A landscape with many valleys, sampled at points; each row gives a point and its height.
A ball rolls from a point to the lowest of its 6 nearest points, and stops where none of them is lower. Distance is the straight distance between rows; heights are no part of it.
z259 height 256: [108 132 106 130 92 117 84 152 113]
z688 height 264: [68 89 98 66 148 108 88 85 70]
z462 height 298: [126 123 129 138 92 106 81 93 74]
z121 height 277: [110 129 103 135 98 123 71 143 108]
z151 height 596: [117 83 99 125 98 109 79 101 109]
z781 height 266: [88 90 84 93 111 76 116 80 50]
z99 height 401: [121 88 100 127 95 91 90 78 85]
z907 height 349: [76 112 123 92 103 77 120 72 155]
z67 height 303: [78 84 69 83 115 106 93 89 102]
z855 height 299: [70 88 94 81 136 93 101 78 58]
z353 height 379: [74 122 100 57 105 80 128 92 128]
z527 height 387: [75 88 116 60 150 108 89 79 64]
z304 height 160: [133 115 127 131 83 100 89 87 69]
z40 height 331: [88 102 142 116 84 88 124 124 137]
z697 height 105: [106 88 84 108 97 75 110 75 64]
z703 height 245: [116 91 105 114 88 118 88 129 122]
z44 height 352: [127 101 117 136 94 98 83 87 82]
z724 height 345: [94 91 110 85 78 97 128 109 138]
z31 height 437: [104 90 112 99 76 101 120 124 136]
z371 height 571: [84 94 76 69 97 104 114 104 126]
z285 height 211: [101 81 79 113 104 85 97 73 85]
z481 height 423: [97 104 132 116 82 98 119 138 129]
z896 height 616: [102 75 79 109 102 101 88 84 104]
z362 height 426: [73 116 87 46 113 98 119 104 113]
z824 height 117: [68 91 76 67 133 110 93 92 93]
z351 height 283: [72 97 96 53 146 119 86 98 87]
z202 height 309: [103 113 125 121 83 103 112 151 124]
z892 height 184: [114 96 77 89 88 78 122 89 45]
z88 height 366: [73 119 116 82 108 74 122 72 150]
z928 height 281: [130 94 103 122 83 84 100 77 72]
z999 height 253: [134 101 90 101 74 86 114 82 57]
z645 height 335: [103 145 96 133 97 124 72 146 111]
z949 height 173: [100 87 96 85 82 105 118 110 134]
z574 height 500: [106 81 94 97 83 108 106 117 132]
z59 height 218: [73 92 71 69 123 108 97 95 104]
z513 height 301: [138 103 108 116 78 87 103 80 67]
z146 height 360: [143 104 74 86 69 101 109 91 50]
z889 height 339: [125 91 103 126 90 87 91 77 79]
z602 height 451: [88 98 94 72 83 95 127 101 135]
z272 height 376: [110 85 104 105 83 110 104 126 130]
z154 height 188: [68 92 86 72 138 106 90 86 81]
z405 height 174: [107 139 108 143 105 121 64 118 93]
z318 height 229: [71 102 81 54 130 112 97 102 98]
z281 height 230: [117 95 108 125 95 118 78 130 115]
z917 height 704: [95 78 73 90 100 108 98 95 119]
z570 height 354: [76 94 105 49 149 116 84 93 86]
z509 height 275: [82 106 117 83 88 83 135 89 145]
z815 height 146: [87 85 77 101 113 82 103 74 69]
z158 height 501: [117 79 97 116 92 114 87 114 119]
z182 height 481: [90 80 69 95 108 103 93 87 107]
z39 height 63: [86 101 135 106 86 84 129 102 144]
z659 height 338: [122 109 120 142 102 112 69 103 91]
z662 height 248: [116 122 115 142 104 117 65 117 94]
z198 height 172: [115 93 86 105 88 78 114 78 59]
z482 height 305: [117 129 124 144 101 113 68 102 80]
z739 height 346: [151 110 96 94 62 108 104 91 57]
z267 height 310: [145 114 116 109 68 105 103 90 59]
z14 height 207: [80 83 76 95 122 91 97 74 78]
z503 height 327: [120 97 108 132 100 117 73 118 108]
z837 height 325: [75 110 85 45 125 110 104 108 105]
z521 height 220: [81 103 133 99 90 80 126 88 148]
z626 height 197: [80 86 82 95 120 82 106 74 61]
z35 height 612: [91 78 71 94 103 105 94 93 114]
z116 height 322: [76 113 110 75 95 77 133 86 140]
z610 height 340: [103 125 118 124 85 106 104 159 121]
z677 height 71: [112 103 112 119 88 116 90 144 121]

Two balls start at each pair of points below. Name the first point that both come to, or write never.
z353 / z362 | never
z14 / z928 | z697
z116 / z917 | never
z999 / z99 | z697

Call two points neighbours if one is among the 6 nearest of the other. Go from one point of each pair to the other, from neighbour to neighbour, staying as low as possible. Name the highest point that can't be avoided.
z405 / z949 | z724
z304 / z697 | z928
z304 / z677 | z462
z39 / z304 | z40
